A landscape with many peaks, sampled at points; each row gives a point and its height.
A climber steps from a point to the highest of its 2 nearest points, and stops where none of them is higher. Distance is the straight distance between rows; heights are no part of it.
mulot height 134: [141 144  79 126 109 124 121 105 146 144 121 174 105 118 132 135 119 124
  99 162 115 146  79 103 136  60 111 136 158 148 140 122 158 112 126 151
 106 177 159 152 139 203 116 191 112  89 167 105 144 122 134 141  91 111
  82 145  99  94 124]
kunid height 502: [121 140 145 142 128 104 104 189 127 125 101 115 173 169 123  95 136 120
 107 152  91 144 136 145 154 166 125 160 144 125  87 206  93 131  83 135
 112 112  45 124  97 117 128 113 104 135 119 117  91 129 145 147 121 135
 101 137 155 116 112]
Dit height 331: [144 142 134 118 126 127  99 126 151 142  97 163 110 100 153 103 122 118
 101 107 170 130 133 115 157  85 115 150 122  90 133 133 142 132 143 143
 173 161  94 137  96 171  89 158 106 127 129 151 139 120 141 138 130  95
 100 179  81 147 106]
manil height 523: [135 143 165 185 105 159 139 130 122 152  89 118  79 155 152 117 132 111
 137  42 142 158 151 130 110 167 126 107 115 111 120 147 100 134 110 105
 129 180 104 119 114  86 116 155  89 191 104 165 139  92 124 132 194 142
 154 194 163 170 158]
zegi height 524: [141 124  95 101 121  90  93 119 144 146 190 198  94 115 122 110 122  97
 124 160 169 181  92  89 139  49  68  99 134 131 157  99 162 127 138 108
 138 153 153 153 121 190 107 126 121  80 149 133 151 136 117 136 110 112
 123 164 108 122 133]
nodi height 625: [154 184 153 155 112 139 135 161 102 116 112 130 156 140 137  62 129 144
 141 113 139 130 160 127 168 138 154 146 109  98 126 172  95 110 107 120
 170 191  79 151  76 119 110 102 115 125  97 105  87 115 152 169 158 149
 105 190 116 138  87]
Kefod height 250: [112  80 140  99 146 123  97 157 175 105  92 121 164 139  98 132 158 150
  95 164  94 119 109 120 126 167 106 193 179 138  78 181 139 137 105 195
 136  65 107 136 138 165  87 155 142 146 118 103 137 140 119 112  75 144
 105  87  74  77 103]
teved height 547: [107 124 112 140 103 150 139 162  87  99 147  78 152 188  99 133 108 157
 153 186  98  95  88 105 155 164 156 117 109 160 169 113 151 138  86 139
  54 121 140 160 167 109 120 157 194 119 120  80 125 150 144 118  85 142
  95  65 138  43 119]
vusu height 65: [142  98 137 105 139 163 164 106 212  94  53  94 139  97 123 166 113 181
  97 147 135  74 121 116  85 112 173 159 122 151 115 108 145 108 161 209
 148 111 136 101 180 142  75 189 159 187 109 118 172 126  91  97  92 141
 129  75  82  82 121]
bal height 567: [135 143  63 131 112 127 149  92 121 169 174 153  95 105 135 128 103 121
 129 156 128 127  89 117 110  46 126  91 127 125 185  74 152 100 147 109
  72 177 210 142 182 146 127 157 163  68 167  91 132 125 128 110 120 122
 131 124 138 115 161]
davu height 263: [124 114 169  68 189 152 136 115 141  91  95  91 159  72 118 149 147 170
 130 132 102  96 148 155  99 155 170 166 161 135 105 119 122 117 173 167
 104  66 166  61 162 151 143 102 172 129 143  96 116 139 161  85  96 138
 152  31  92 128 128]
deze height 798: [114 145 162 134 109 117  83 154 132 170 164 127  67 147 167  62 137 148
 151  65 212 124 155 139 179 112  94 100  82  85 163 139 141 159 137  89
 172 207 101 141  85 127  69  92 126 134 116 178 149 121 121 129 184 116
 181 201 110 195 154]
Banov height 392: [142  75 103 136 108 116 110  87 149 126 136 151  96 151 111 170 130  99
 117 114 115 178 105  79 101 128  78 106 168 157  92 142 152 130 122 134
 128 129 163 129 140 128 137 208  63 128 140 146 175 127  87 123 112 126
 124 174 140 129 160]
samiz height 257: [132 123 100 159 110 115 136 149  89 126 137 138 142 160 118 113 125  68
 106 156  87 113 103 142  91 124 111  91 153 120 143 142  93 122 115  77
  38  92 102  95 145 106 171 137 126 127 149 107 116 137 103 116 146 137
 134  86 164 141 179]
buvu height 482: [139 154 116 139 117  88 122 185 128 130 129 151 143 126 135  76 158 109
 128 121 124 179 102  95 178 119 107 156 149 140 145 173 100 129  98 121
 157 160  64 171  80 134 119  98  90  74 110 103  65 109 142 187 138 165
  72 146 126 115  84]
miki height 397: [118 126 136  86 155 106 105 152 124 126 122 138 154  87 132 104 157 137
 102 151 115 135 136 164 156 121 120 173 146 122 111 137 123 125 141 151
 128 105 111 116 100 186 131 103 141  96 149 120  88 157 166 134  86 110
 106 112  88 115 105]
vebaf height 690: [123 148 155  92 127 136 145 117 129  94 168 115 147 122 137 131  94 124
 138 157 180 102 147 154 173 126 147 118 119 105 125  68 164 127 168 116
 186 121 111 132 109 149 128  80 138 124  93 133 145 136 117 137 138  89
 127 146 105 146  85]
pived height 574: [154 162 178 155 135 127 131 159 142 143  68 116 128 152 131  91 129 129
 131  65 132 154 150 106 140 150 144 179 124 114 100 208  76 138  96 131
 201 173  63 174  76 105 102 115  98 149  81 125  80  94 143 185 171 154
  94 187 123 132 104]
lamob height 681: [144 174 124 157  97 142 149 163  76 130 143 125 142 118 167  72 150 137
 156 116 141 110 154 154 139 124 149 124  99 102 146 141  91 104 120 111
 127 205 122 130 102  88 131  94 137 141 121 107  89 110 162 140 171 144
 133 176 158 154 119]
Vefeb height 444: [128 145 149 114 131 125 108 154 115 127  95 128 157 132 135 100 143 136
 100 129 113 133 162 185 137 141 149 157 142  97  97 164 103 131 112 128
 105 115 108  96 116 146 121 120 134 140 153 127  96 151 169 126 111 118
 135 140 130 137 127]
Gefav height 485: [143 139  96 134 124 146 154  96 107 160 124 140 111  75 167 122 138 137
 139 102 123 113 138 139 117  86 158 121 124 116 185  81 131 114 166 123
 139 193 153 123 131 118 128 133 131 114 160 114 122 101 153 123 145 132
 131 109 146 152 136]
Lipop height 689: [100 148 121 113 130 152 139 106 109  78 172 103 172 142 122 165 123 167
 167 175 117 119 138 122 151 158 180 122  98 140 131 112 157 116 101 136
 145 119 194 148 147  92 143 109 176 112 119  92 116 163 156 139 102 142
 115 133 135 105 104]
Zin height 633: [146 114 151 124 125 146 142 135 147  81  99  98 165 134 118 106 114 162
 103 184 124  70 141 157 141 141 165 178 118 120 132 120 143 117 116 170
 136 121 105 128 144 146  89 136 177 160 110  91 131 135 116 112  96 115
 103  88  96  77 101]
pegos height 153: [122  96  76  96 139 119 118 105 116 146 129 154 118  82 121 165 118  99
 126 162 106 117  76 115 120  67 103 133 162 165 134 105 151 112 155 158
 105 124 166 132 141 183 157 147 128  69 173 105 107 133 155 123  92 115
 101  85 105  77 150]
guzu height 455: [125 106 175 120 171 157 152 109 142 131  66 122  97  82 142 192 122 144
 118  42 158 124 138 127 107 175 145 147 116 156  84 103 133 141 171 145
 181  99  94 120 112 110 153 105 106 203 108 209 151  99 117 127 144 138
 177 103 138 143 106]
Vego height 563: [131 124 178 183 119 118 103 141 144 169 112 125  69 185 136 129 115 115
 124  26 159 186 150 118 128 158  82 102 118 126  95 164 105 160 110 101
 137 162  92 143  95  89 113 126  61 157 100 182 163  78 104 130 164 108
 146 202 143 169 170]
vumu height 785: [117 149 150  84 150 139 138 106 120  88 170  95 170 115 141 143 132 153
 157 159 144 101 170 183 146 156 188 141 125 115 109  91 145 133 146 126
 166 116 164 109 129 112 144  81 175 141 118 122 126 165 154 118 118 115
 152 127 114 136 100]
zavu height 361: [148  46  91 137 119 101 104 102 126 118 151 168 117 138  99 171 133  72
 108 134 120 151  94  93  82 134  53 108 178 151  88 143 133 118 136 119
 107  90 149 116 143 137 175 169  59 117 142 136 160 140  87 117 121 140
 151 112 156 125 157]
tus height 479: [102 127 168 140 112 162 142 119 145  83 121  92 126 183 107 163 112 139
 131 137 137 130 161 140 131 197 147 107 111 124  80 122 145 139 113 108
 147  87 116 125 132  85 114 116 107 209  81 148 159 131 104 138 153 125
 145 145 146 144 124]
fiza height 453: [107 105 125  97 138 120  93  94 168 158 166 149  85 131 135 151 133 142
 153 102 182 168 151 124 112  98 100  92 107 133 131 112 196 161 152 110
 163 132 177 112 134 144 106 146 119 116 153 181 188 155 132 115 135  86
 158 184 123 160 167]
zevip height 517: [116 151 160 148  97 172 174  87 166  97 107  91 124 172 121 168  89 162
 125 133 137  96 160 137 133 189 191 108  77 109 101 104 149 128 108 132
 168 122 146 125 164  77  94 153 133 206  72 145 167 132  94 130 152 128
 136 170 134 144 117]
Dof height 197: [112 147 102 131 101 128  97 160  70 125 173 129 133 186  99 122 100  88
  98 190 106 138  71 130 142 103  97 113 121 139 135 134 129 120  97 104
   9 114 139 148 142 186 150 140 167  91 135 103 112 174 127 126  93 100
 101 126 108  89 139]
Bipo height 618: [142 125  91 149  97 134 149 100 121 147 147 144 113 132 120 120  88  84
  96 192 123 111  85 116 111  68 113 106 152 111 168  85 157  85 129 117
  56 139 152 138 165 172 137 154 131 109 144  89 147 105  95 115 130 107
 117 119 119 125 152]
tef height 519: [142 117  78 124 128 129 156  74 145 169 136 153  72  69 149 142 127 126
 148 108 131 125 119 107  95  53 111  88 136 142 200  60 144 116 181 126
 135 183 164 133 163 116 124 151 109 120 157 137 155  86 119 129 151 132
 150 114 153 151 164]
dip height 375: [126 135  95  91 142  92 113 142  93 148 155 149 137  68 139 115 151 113
 138 139 114 142 100 149 159  93 121 152 135 154 146 118 136 125 149 140
 137 129 134 140  95 176 143  84 149  37 154 106  81 166 182 149  84 117
 104  96 103 108 103]
lol height 120: [150 174  95 135 114 133 136  91 146 143 102 154 122 117 140 126 111 171
  93 144 121 126 120 130 140  48 165 150 121 117 142 108 156 105 127 163
 112 206 186 129 142 182  85 190 152  79 166 108 129 135 151 126  84 109
 106 169  84 109 135]
Lav height 704: [142 112 104 138 117 128 139 113 104 145 102 122 141 116 118 122 115  90
  90 156 100  69 107 128 120 100 114 139 159 125 166 102 119  95 136 136
  64 120  98 128 150 145 161 154 128 130 152  84 116  88 108 105 130 120
 101  55 126 111 136]
Der height 726: [117 136 134 131 119 137 116 102 137 177 156 125  56 124 172 109 141 182
 178  46 193 137 168 128 145 115 114  96  62 113 166 132 137 151 135 102
 167 217 153 145 123  89  72 122 137 142 129 189 155 120 136 114 183 147
 183 203 140 197 162]
mozoz height 321: [134  59 115 116 146  90 101 147 115 130 141 148 138 109 109 164 142  73
 104 152 120 133 104 105 117 154  54 136 177 134  87 140 124 123 137 126
 127  66  91 133 124 145 176 106  63 113 129 127 116 124 107 138 122 140
 125  83 166 116 127]
biru height 106: [135 163 108 119 121 153 129 107 106 107 111 115 159 141 124 123 125 171
 121 148 108 118 130 154 151 115 176 162 106 138 139 127 146 112 109 139
 101 165 181 136 136 147 106 162 186  82 162  96 105 163 164 127  83 111
 105 143  98 101 121]
vuku height 552: [113 176 152 144 100 164 169  73 140 122 130 103 110 149 150 163 111 168
 153  91 149 109 189 137 139 159 188  89  56  86 124 107 138 115 121 110
 169 140 179 110 153  68 104 145 159 183 104 149 129 140 128 126 160 135
 152 200 151 183 125]
Rukeg height 230: [125  92 154  78 187 140 119 103 144 120 108 133 127  57 124 175 162 141
 141 117 112 130 129 128  90 143 134 158 172 144  80 141 131 130 177 168
 137  66 165  75 141 147 154 111 116 117 151 137 130 138 166 107 113 136
 156  54 111 136 117]
nefe height 559: [124 118 150 172 124  98 104 183 137 114 131 117 164 204 104 101 141 114
 115 158  86 170 116 101 133 192  95 136 154 156  89 204  86 147  69 137
 129 113  39 159 107  96 147 117  81 136  90 106 112 125  99 152 133 153
 106 155 169 108 121]
zarod height 664: [103 137 178 158 116 114  78 112 177 153 107 128  48 193 121 144  67 152
 159   7 179 165 149  88 165 131  91  88  72 150 104 158 154 181 101 116
 179 151 145 168 100  93  90 126  86 130 106 199 190 117 102 156 140  92
 143 241  87 187 133]
fiku height 346: [121 136 140 113 157 127 163 135  89  97 107  71 159 118 120 113 123 129
 140 147  87  57 151 174 107 146 179 127 147 120 166 115  95 114 150 114
  81  90 116  61 138  92 177  79 155 139 145 116  87 127 125  97 141 132
 143   5 149 132 131]
sem height 712: [160 138 153 155 115 139 166 144 107  95  94 102 166 129 114  75 109 156
  98 189 124  42 133 161 160 129 144 178 112 111 171  94 124  94 108 173
 102 137  93 135 129 170  95 157 183 140 122  81 120  96 108  91 108  94
  69  73 100  69  96]
nelep height 589: [115 183 135 148  92 144 144  92 128 121 189 127 112 148 158 139 125 144
 180  96 173 141 170 115 161 135 146  84  66 108 131 114 138 118 107  98
 179 184 162 164 127  72 121  97 141 135  94 137 134 130 144 141 172 138
 151 226 152 181 115]
Risug height 433: [109 114 125 140 116 128 110 130 121 101 165 139 140 156 111 158 134 102
 135 146 129 152 139 127 110 173 118  98 135 120  92 126 128 128 113  83
 119  81 136 126 139  99 160 109 102 142 116 136 142 145 115 136 144 134
 147 144 164 151 145]
tuz height 630: [125 160 133 132  91 148 141  93 145 121 201 118 116 149 141 147  92 138
 144 139 188 128 145 123 176 108 138  75  93  95 133  70 167 127 151  90
 171 152 142 156 133 136 112 104 142 131 100 143 169 144 116 148 155 105
 138 208 116 172 104]
paze height 295: [115 149 112 151 148 118 137 176  86 137 110 103 162 151 138 104 142 128
 137 128  71 119 138 150 111 155 153 100 141 122 149 164  79 138 103  81
  50 102 117  66 124  86 169 119 154 129 171 121  72 148 148 116 134 147
 150  80 166 140 148]
Rov height 420: [121  92  95 129 107 111 112  78 179 150 160 173  69 147 124 190 128 125
 150 108 155 186 121  75  98 102  69  58 117 150 124 127 164 134 132 113
 122 117 193 126 147 117 121 195  76 132 151 171 193 140  99 109 127 110
 139 184 149 147 179]
nub height 184: [129  67 145 127 138 135 106 106 181  94  86 124 121 160  97 181 132 138
 106 120 114 150 117  88 100 173 111 154 161 158  51 177 151 152 120 173
 151  81 131 123 147 126 109 187  76 169 117 143 189 130 109 126  95 134
 123 148 100 103 125]
roruk height 328: [133 171 110 161  84 125 142 169  96 108 192 152 155 154 127  81 121  78
 128 180 140 127 110 127 147 108 115  92 116 118 143 128 112 116  99  80
  84 138 109 154 123 133 139 101 132 132 105  97 130 128 114 144 137 118
 131 163 141 145 135]
rira height 436: [144 137 119 168 134 143 170 117  98 122 102 119 115 129 140 127 126 100
 123 105  86 111 148 128  91 147 156 106 148 116 178 104  82 104 127  90
 101 140 119  90 125  63 160 127 116 163 138 132 104  99 100 125 175 152
 141  71 169 156 140]
bonas height 374: [ 97 156  72 128  99 109 126 131  97 143 220 153 126 129 122 116 145  89
 168 143 124 134 124 143  94 105 106  60  86 102 172 109 104 125 105  72
  72  91 200 129 149  93 161 119 196  97 146 117 105 156 127 107 137 143
 170 132 170 156 182]
nazup height 529: [152 143 171 143 139 143 136 136 140 140  58 127 122 109 144 132 126 154
 125  55 143 139 160 134 124 146 165 165 111 129  95 169 116 144 131 137
 204 146  98 148  82 101 117 120 115 183 101 170 101  95 152 151 153 149
 126 165 134 130 100]
tiv height 51: [157 104 143 115 156 161 179  93 205  95  31  91 120 111 116 168 107 162
  88 106 125  67 130 124  67 136 189 145 140 131 123 100 120 103 170 175
 127  88 131  69 184 118  94 174 139 199 107 145 172 124  71  91 126 147
 152  41  92 120 128]
Nif height 551: [122 142 125  88 154 167 149  64 158 100 149 101 161 114 136 159  98 168
 125 156 137  98 134 162 125  97 179 147 121 123 111  73 168 109 179 165
 135 122 194  78 159 173 125 134 192  90 137 102 147 165 128 107 109  75
 128 146  90 113 127]
mog height 528: [160 154 166 145 123  97 125 147 164 126  84 145 125 148 116  83 132 123
 119  83 127 194  95  72 179 146 108 160 145 128 116 186  86 137 100 140
 197 143  34 188  69 120 106 131  77 102  83 117  97  82 107 194 165 154
  59 183  92 120 100]
gim height 79: [141 123 106 105 138 154 151 100 183 101  69 114 156 105 116 166 107 185
 105 168 114  93 105 119 120  99 176 165 131 166 121 112 152 120 142 191
 136 128 167 126 167 161  93 193 160 116 136 104 147 132 119 121  75 124
  94 104  81  67 127]
Tov height 352: [114 172  97 136  90 124 138 150  93 131 203 138 136 140 136  76 138  92
 146 160 144 121 143 167 112  86 109  76  98  89 160 108 103 119 112  64
  71 128 145 116 135 111 142 104 159 124 146 110 117 142 113 109 155 113
 168 149 155 158 179]
Naluk height 520: [131 172 118 162  93 157 152 134 108  94 141 104 154 194 107 113  99 174
 133 196 104 121 102 116 164 153 171 124  94 145 149 121 154 120  72 133
  97 155 145 181 157 127 102 161 176 114 105  69 135 148 115 130  92 144
  79 138 110  71 114]
surog height 684: [102 126 135 101 166 117 124 116 102 109 165 112 149 104 128 146 153 140
 159 132 114 143 174 152 104 166 164 129 137 124 103 119 128 140 149 112
 140  82 182  90 139 100 182  63 146 135 128 143 117 162 166 125 125 132
 170 106 149 156 134]
mido height 613: [125 118 150  88 150 161 144  86 168  93 154 113 146  99 126 176  97 132
 117 162 157  81 119 139 142  90 142 151 138 119 108  66 180 111 190 166
 179  89 145 103 140 181 120 105 141 126  94 118 162 141 119 119 135  85
 129 111  88 108 104]
Leba height 443: [138 145 126 123 157 102 114 153 127 150 113 151 141 110 138 108 173 135
 148  90 111 178 128 117 143 133 138 167 135 140 125 193 104 149 102 134
 183 154 114 150  75 114 125  88 102  92 123 129  70 119 183 183 133 171
 100 154 134 126  86]
galak height 400: [110 113  90 137 103 126 123 113 109 121 195 158 129 141 120 155 147  82
 164 141 123 153 124 103  85 138 104  65 104 122 138 113 131 126  97  76
 103  84 188 128 149  91 172 124 141 115 126 135 134 148 113 128 148 143
 154 137 181 162 166]
sabe height 419: [115 104 154 105 165 138 126 114 158 155  75 130  93  85 136 181 132 125
 121  57 148 140 139 133  99 124 114 125 141 150 100 110 147 156 180 146
 166  99 120 100 129 128 141 137  90 174 148 203 158 118 144 120 132 126
 171 117 127 158 129]
fotep height 449: [160 159 103 151 107 136 159 142  72 155 147 141 133  73 159  77 127 145
 144 125 134  92 111 155 139  68 142 143 107 123 200 103 112  95 142 127
 102 216 138 146 126 159 132 121 139  75 152  97 100  97 165 118 122 130
 100 108 130 103 104]
sife height 480: [147 147 135 178 102 190 180 109 125 125  99 116 104 144 146 148 124 120
 118  83 113 122 134 111 104 159 163 110 120 134 144 100  94 105 129 120
 130 172 110 132 134  82 130 151 104 193 100 147 130  84  94 135 185 154
 140 124 178 156 138]
sapez height 434: [128  73 138 134 162 114 129 181 140 147  81 104 155 121 115 136 173 127
  89 147  63 105 111 126 120 190 110 194 172 146  97 189  89 131 106 171
 113  75  53 123 134 126 133 156 112 142 140 107  87  94 117 105 110 168
  94  60 144  84 103]
bibav height 699: [115 155 109 136 109  91 100 209  85 116 178 138 171 173 106 108 128  88
 142 151  95 163  86  99 140 138 103 105 119 156 116 193  95 152  74  87
 101 107 105 167 100 111 164  71 126  78 105  95  90 159 144 176 112 151
 113 148 165  98 115]
ladu height 619: [127 153 134 181 100 106  99 160 104 111 165 138 153 215  96  91 123  88
 127 165  90 186 104  89 132 164  93 111 129 148 106 198  98 129  58  98
 101 121  90 184 110 106 140 123  92 109  91  95 140 137 105 161 129 140
 103 194 147 115 129]
Tufib height 200: [129  91 106  94 173 108 120 108 111 157 131 145 108  71 122 151 155  92
 151 111 110 141 132 127  74 114 109 106 167 139 140 109 124 138 167 132
 121  80 168  79 146 132 173 110 117 109 173 140 119 132 151 118 129 132
 156  67 159 150 149]
zonu height 616: [ 93 129 114 118 130 146 140 128  86  82 154  69 171 149 110 164 121 175
 180 168 104  93 119 130 143 177 180 124  93 148 160  95 151 125  94 142
  79 114 195 126 166  88 151 112 217 101 131  89 109 163 146 109  95 145
 105  57 133  70 121]
loz height 486: [125 115 103  95 133 127 111  98 162 142 158 157 107 107 139 142 117 109
 133 147 157 151 127 128 129  68 101 119 132 126 135  91 181 122 159 131
 151 133 163 124 133 179 117 148 113  98 154 144 162 153 126 135 125  85
 131 164 111 142 137]
Potud height 285: [125  87 130 112 126 110  96 139 138 116 122 149 147 140 103 137 143 106
  97 163 106 138 102 101 155 159  75 155 173 145  88 166 132 128 104 155
 138  86  86 148 116 164 128 140  85 123 121 117 122 135 111 136 106 133
  90 117 115  90 103]
fogis height 304: [133 125 129 152 104 129 100 130 137 151 107 154  99 138 152 109 140  98
  93 122 140 155 132 128 113 110 105 126 133  84 126 135 128 135 111 116
 107 162 104 129 121 158  99 184  82 152 143 146 153 118 118 129 146  98
 125 180 122 164 155]
toruv height 409: [136 122 120 122 150  84  98 180 124 173 157 170 120  96 155  82 175 112
 153  94 154 182 153 127 133 125 101 132 135 129 147 151 100 153 132 102
 174 160  94 142  82 112 118  67  94  92 129 150  95 116 164 155 145 147
 132 151 171 165 120]
leku height 614: [116 113 170 173 112 126 101 104 169 142  81 128  78 186 118 162  82 119
 123  43 154 176 129 100 136 146 103 103 103 143  69 161 148 169 115 122
 150 120 115 161 106 118 102 157  58 152 102 189 194 118  86 143 127  88
 123 225  98 160 134]
Devud height 718: [104 134 123  93 152  91 111 167  90 130 192 131 163 109 127 100 149 113
 170 151 140 140 166 176 126 138 132 113 133 114 107 127 107 148 156  98
 144  89 127 109 106 122 172  31 139 105 132 136  98 163 167 131 117 117
 177 125 165 154 126]
Tavi height 412: [125 150  97 119 130 110 128 150  68 162 132 123 151  84 141  97 132 121
 130 134 109  95  98 153 155  76 135 154 125 145 184  96 127 112 142 145
  83 161 131 145 105 180 147 115 169  47 173 101  73 125 176 130  78 114
  90  81 103  80 107]
babo height 566: [138 123  83 130 106 101 108 124 115 151 201 185 105 124 112 104 111  70
 114 182 151 147  74 118 126  58  73 109 138 115 150  98 145 112 124  99
  74 127 139 155 146 194 138 131 127  91 139 106 142 117 109 121 123  96
 133 135 115 122 146]
vig height 810: [116 151 107 112 133  81 113 201  93 119 189 140 187 119 126  94 129  98
 158 176 137 136 136 144 140 135 112 103 126 134 120 141  89 157 118  90
 132  96  83 137  89 108 181  28 129  95 105 125  93 157 134 159 121 136
 138 131 169 138 116]
torok height 492: [146 137 190 153 148 162 171 130 137 145  34 113 100  98 151 161 116 148
 117  30 145 134 150 132  98 173 172 157 104 136  94 130 105 135 148 146
 193 130  90 125 102  94 134 135 122 215  95 203 118  71 127 139 161 167
 160 119 155 129 116]
kebe height 92: [134 135  97 123 122 144 143 106 135  94 111 103 160 134 110 165  99 192
 117 171 101 105  87 121 144 119 173 150 127 166 135 102 165 114 117 160
  96 148 192 138 168 152 112 178 183  77 151  87 130 154 147 119  61 124
  85  92 100  51 136]
maka height 570: [135 136 132 146 109 151 144 145 130  86 134 115 160 164 107 116 118 141
 117 198 114 101 124 130 171 162 153 142 129 138 145 117 148 124 102 137
 143 132 111 157 133 122 102 137 150 149 106  83 150 130 107 133 123 136
 105 107 123  92  92]
Keged height 811: [139 130 128 137 120 124 163 151  91 126  95  85 158 110 117  96 104 129
 101 167 108  44 114 160 153 113 132 157 130 129 187 106 114  81 112 148
  75 130  85 129 130 141 146 141 153 114 146  82 103  85 122  93 110 114
  71  45 124  65 117]
nufar height 176: [113 104  74  99 157 102 105 102  83 149 141 142 115  83 124 141 143 119
 159 121  93 146 112 122  94  90 125 114 141 150 157 120 133 134 150 139
  88 116 206 100 143 143 159 126 159  65 191 116  97 166 175 134  94 137
 150  81 132 119 161]
votul height 717: [113 136 168 133 120 116  75 129 163 164 104 142  75 149 145 108 103 145
 142  23 199 160 157 117 172 110  93 109  89 115 124 154 154 183 125 111
 198 166 111 151  82 113  82 104  98 122 125 202 153 119 120 157 148 104
 143 210  77 190 124]
Nuf height 744: [134 151 111 132 105 135 126 126  96 164 177 136  97 107 178  59 167 146
 179  98 164 124 162 156 141 108 123 101  81  88 175 126 103 118 129  87
 133 220 138 127 119 102  86 102 146 138 126 127 121 120 155 112 175 136
 179 185 153 183 154]
fiv height 305: [108 109 157  91 160 139 146 148 118  92 117  82 167 115 116 111 136 139
 116 174 107  66 142 189 127 142 152 168 151 118 136 119 110 114 147 155
  86  69 106  87 132 138 152  80 164 146 143  97  92 131 138  90 110 104
 122  26 118 110 123]
Kar height 229: [119  98  91 132 105 111 103 137  78 132 158 137 140 143  92 147 106  63
 113 171  88 121  77 114  96 105  88 103 156 123 135 134 122 119 117 101
  41  77 137 129 153 135 184 143 132  96 145  97 126 158 105 124 119 136
 126  83 140 100 167]
nakuf height 423: [103 114 144 102 155 121 100 105 149 164 123 138  83 114 145 147 137 146
 144  68 165 163 175 150 114 135 118 110 111 121 104 114 161 173 155 111
 170 104 162  93 124 116 128 115 126 154 148 204 172 145 152 117 138 105
 183 159 132 178 152]
gopa height 495: [125  80 154 154 153  96 102 181 135 143 105 105 155 187  98 125 166 130
 103 145  70 152 104 102 108 218  95 176 174 168  66 205  93 159  87 172
 128  85  65 151 138  97 142 139 103 145 121 107 118 112 123 130 112 173
 111 103 160  72 112]
dakud height 215: [118  49 155  90 158 150 117 131 183  95  95 118 138 113 100 172 153 147
  93 147 112 106 110 110  93 162 107 170 178 144  61 158 131 139 148 179
 124  50 125 106 157 150 113 160 114 170 112 123 166 133 102  94 116 144
 136  61  91 111 118]
Dito height 36: [167 136 143 140 143 168 194  81 144 107  41  98 114 117 127 156 100 138
 106 103 102  73 141 127  92 147 194 131 134 124 154  83 104 105 153 151
 151 119 114  86 146  82 114 169 134 204 123 154 140  99  75 105 152 155
 142  46 140 128 123]
ser height 355: [131 144 140 117 123  93 107 153 137 170 125 165 103  71 175  61 158 116
 110  98 188 130 130 123 182  86  68 142 122  71 163 121 124 136 152 123
 179 191  64 136  73 199  92 133 111 109 129 158 115 106 135 125 149  97
  96 161  76 169 101]
Mepuv height 164: [122  68 176 123 149 146 134 115 189 104  62 119 116 160  90 177 145 158
 100  85 116 160 128  91  73 202 124 159 157 157  35 183 131 152 126 167
 146  59 109 121 160 106  99 164 102 219  76 169 191 111  90 102 117 167
 170 134 105 109 116]
Ponof height 389: [136 127 134 123 168 122 161 123 107 129 108  99 128  94 121 134 144 109
 142 123 101 100 154 147  91 146 158 114 161 114 159 105  84 113 170 102
 111  86 113  74 129  81 191  76 116 153 141 146  90 117 116 113 172 146
 160  25 176 153 119]
Siz height 380: [131 116 120 100 146  96 103 145 131 190 169 167  95  70 161  76 168 106
 138 109 179 148 146 149 154  80  75 136 117 108 167 111 116 151 161 116
 165 173  75 136  88 155 101  93 104  93 145 156 106 109 141 125 148 115
 134 137 125 162 134]

Call two points neighbours if one is among the 2 nearest of the other. Go from one point of each pair to the other, from neighbour to neighbour, staying as high as possible. Name the lowest point that can't be avoided.
Bipo, vumu: Naluk
vig, Nuf: sabe
deze, Nuf: Der
vig, vumu: surog

Where does a climber stop that starts at each point below?
pegos: deze
samiz: deze
tiv: deze
nub: Bipo
Mepuv: Bipo
